Each scene shows the same named points in several views. A view is turned or mirrored, shifted and resized as a whole, has a little noise and may leave points out.

Scene 1
View 1
q_121: -29	-6	11	16	21	-25	-10	-1	-28	-8	4	8	-27	-22	3	-6	0	21	13	1	-33	-23	17
q_241: -24	-22	16	-20	-26	6	16	-38	-7	33	1	36	2	13	9	8	-3	-17	-61	-25	2	-1	-14
q_394: -11	-18	-10	-10	1	12	0	-45	-29	16	-1	26	-27	17	19	17	14	-10	-28	5	-1	-12	-8
q_565: -22	5	15	18	18	-15	4	-12	-25	-4	6	10	-31	-15	-2	-3	-1	24	13	-9	-59	-18	20
q_908: -9	-14	-8	-8	1	14	5	-48	-28	16	-1	26	-29	18	17	17	14	-7	-26	2	-13	-11	-6
q_934: -29	-22	2	3	13	-22	-18	-8	-29	-1	0	15	-21	-14	15	0	5	5	-7	11	4	-22	3
q_820: -26	-14	4	5	13	-17	-11	-12	-28	0	2	15	-23	-12	10	1	4	9	-4	5	-12	-21	6
q_317: -23	-14	0	5	14	-11	-10	-17	-30	1	1	15	-28	-7	12	4	7	7	-4	7	-11	-19	6
q_16: -25	-7	16	2	0	-8	8	-20	-18	11	4	20	-17	-6	3	0	-2	6	-18	-14	-30	-12	6
q_520: -13	-17	-6	-8	1	8	1	-42	-28	14	0	26	-25	13	17	14	12	-8	-27	3	-4	-12	-7
q_163: 6	-14	-19	-22	-11	42	19	-79	-29	32	-2	37	-32	44	24	32	22	-23	-48	-2	-11	-2	-18
q_741: -18	-3	0	14	23	-10	-6	-19	-33	-6	4	10	-38	-9	7	3	8	18	13	7	-38	-22	14
View 2
q_394: -41	-20	21	-31	-11	-20	-1	46	0	13	-6	-32	6	-15	-44	-8	15	7	29	10	31	20	27
q_741: 5	1	20	-19	-24	-5	5	40	-5	-8	10	-1	16	-9	-21	1	27	1	39	-13	-8	0	31
q_565: 11	10	26	-8	-28	-8	10	26	-12	-19	1	9	17	0	-7	-10	19	-7	34	-14	-13	-1	25
q_16: -24	4	29	-18	-14	-18	7	29	-8	-6	-11	-11	12	-5	-16	-17	8	-4	25	7	10	9	17
q_820: -12	11	25	-28	-8	-10	3	44	0	-2	8	-12	20	-15	-17	2	17	3	29	7	-2	-2	20
q_121: 6	19	26	-21	-14	-5	7	38	-5	-12	11	3	24	-9	-5	3	21	-2	32	-4	-18	-10	21
q_934: -15	17	26	-37	2	-8	2	51	5	2	14	-17	23	-21	-15	9	17	5	27	13	-5	-8	18
q_241: -66	-2	35	-25	3	-32	5	28	-5	6	-30	-34	6	-7	-26	-31	-10	-2	10	34	41	25	4
q_908: -37	-22	22	-26	-16	-19	0	41	-4	8	-9	-27	4	-12	-44	-13	16	4	31	4	30	23	28
q_520: -38	-16	23	-30	-10	-18	0	44	-1	10	-6	-29	7	-14	-40	-8	14	6	29	10	28	18	24
q_317: -16	2	23	-28	-11	-11	3	44	-1	1	5	-14	16	-14	-24	0	19	3	31	4	5	3	25
q_163: -61	-51	18	-24	-23	-29	-3	40	-6	19	-24	-41	-10	-10	-67	-26	13	8	32	6	60	45	34
View 3
q_317: 1	0	1	18	-4	3	-6	-4	-23	15	-14	22	-4	9	-7	-10	-1	12	-4	2	-7	5	2
q_121: 1	-8	1	26	1	2	-3	0	-30	13	-18	23	-8	23	-10	-16	0	9	-2	0	17	6	-7
q_241: 17	-20	-12	-22	1	10	1	-16	-11	25	5	19	0	-15	6	24	-21	8	-1	6	-25	10	11
q_16: 11	-13	-7	8	1	10	1	-5	-19	20	-9	17	-6	6	-7	5	-10	7	-3	6	1	12	4
q_820: 1	-4	0	16	-2	3	-5	-4	-26	14	-13	24	-5	11	-6	-10	-2	12	-2	0	-3	4	-1
q_394: 9	5	-4	7	-9	11	-7	-6	-11	21	-8	15	-2	-9	-6	6	-5	13	-8	9	-31	10	18
q_741: 3	2	0	32	-5	8	-4	3	-23	15	-21	16	-9	18	-16	-12	3	9	-7	6	8	11	4
q_163: 20	10	-11	1	-14	23	-4	-6	3	29	-5	2	-2	-24	-10	25	-10	11	-16	22	-48	20	37
q_934: -4	-3	4	15	-2	-2	-10	-7	-28	12	-11	30	-2	11	-2	-16	-1	15	0	-4	-8	-2	-6
q_520: 9	2	-4	9	-7	11	-5	-6	-12	20	-9	15	-3	-5	-7	5	-6	12	-8	9	-24	10	15
q_565: 8	-10	-4	30	2	9	3	3	-25	16	-21	15	-11	23	-16	-8	-3	4	-4	7	26	15	-1
q_908: 10	4	-5	10	-8	14	-5	-4	-10	22	-9	11	-4	-7	-8	8	-5	11	-9	12	-26	13	20
View 4
q_908: -7	-8	3	5	8	20	-17	-28	28	8	-2	6	-22	1	26	-4	-2	-22	-13	-30	-2	17	-19
q_820: -9	-11	4	-3	18	-4	-9	-15	19	13	8	1	-8	-8	15	0	2	-4	-18	0	7	9	-23
q_241: -6	8	16	0	8	27	-9	-18	22	-10	-2	15	-34	6	16	-6	9	-32	-23	-12	-6	42	-21
q_565: -11	-19	5	1	13	-15	-14	7	4	10	6	-6	-10	-7	5	3	1	-11	-12	0	10	-13	-14
q_520: -7	-8	3	3	11	16	-14	-28	28	9	0	6	-19	-2	24	-4	-1	-17	-15	-22	0	19	-21
q_934: -10	-8	3	-5	21	-5	-6	-21	23	16	10	2	-5	-10	18	0	2	3	-21	6	8	15	-28
q_163: -4	-7	4	12	1	36	-22	-37	34	3	-10	9	-31	7	33	-8	-4	-36	-9	-53	-9	21	-16
q_16: -9	-8	9	0	11	4	-11	-6	13	2	3	3	-20	-1	11	-1	4	-19	-16	-6	3	11	-18
q_741: -10	-20	1	2	15	-10	-15	-9	14	18	6	-5	-6	-8	15	1	-3	-4	-11	-8	9	-10	-17
q_394: -7	-8	3	4	10	18	-14	-31	30	9	0	6	-19	-1	27	-4	-1	-18	-15	-26	-1	19	-21
q_317: -9	-12	2	-1	16	-2	-10	-18	21	14	6	0	-8	-8	18	-1	0	-4	-16	-5	6	7	-22
View 5
q_934: -7	8	6	-14	17	5	-31	19	2	-1	-16	0	31	1	21	-17	-22	1	18	21	-6	3	-3
q_820: 0	10	2	-13	11	2	-25	13	7	-5	-22	2	22	6	16	-12	-19	-1	19	23	-7	6	5
q_520: 2	14	15	-2	-4	11	-21	-11	10	13	-21	8	17	20	34	-16	3	-15	11	37	-22	-4	12
q_565: 16	9	-16	-15	5	-12	-14	13	15	-27	-34	5	7	8	-4	1	-25	3	28	22	-1	19	22
q_908: 5	16	17	-2	-8	10	-15	-15	13	11	-25	11	14	23	33	-15	6	-16	11	40	-23	-4	17
q_317: -1	12	7	-11	9	3	-22	11	8	-5	-24	5	24	8	18	-15	-13	-1	19	26	-10	5	8
q_394: 2	16	20	-1	-5	12	-18	-13	11	14	-22	9	18	21	37	-18	7	-16	10	38	-23	-5	13
q_241: 14	4	-1	9	-9	12	-45	-36	3	42	-2	2	-2	24	35	7	2	-37	1	31	-25	-1	0
q_121: 5	8	-9	-17	14	-8	-22	23	8	-21	-27	2	20	1	2	-7	-29	6	26	18	0	14	10
q_741: 5	13	1	-16	5	-4	-9	16	14	-23	-35	7	19	8	7	-13	-16	6	26	26	-6	11	20

Which points are out of place in each view (at most two, in the order of its rows)? Write none if all are in place.
view 1: q_934, q_16
view 2: q_317
view 3: q_520
view 4: q_908
view 5: q_241
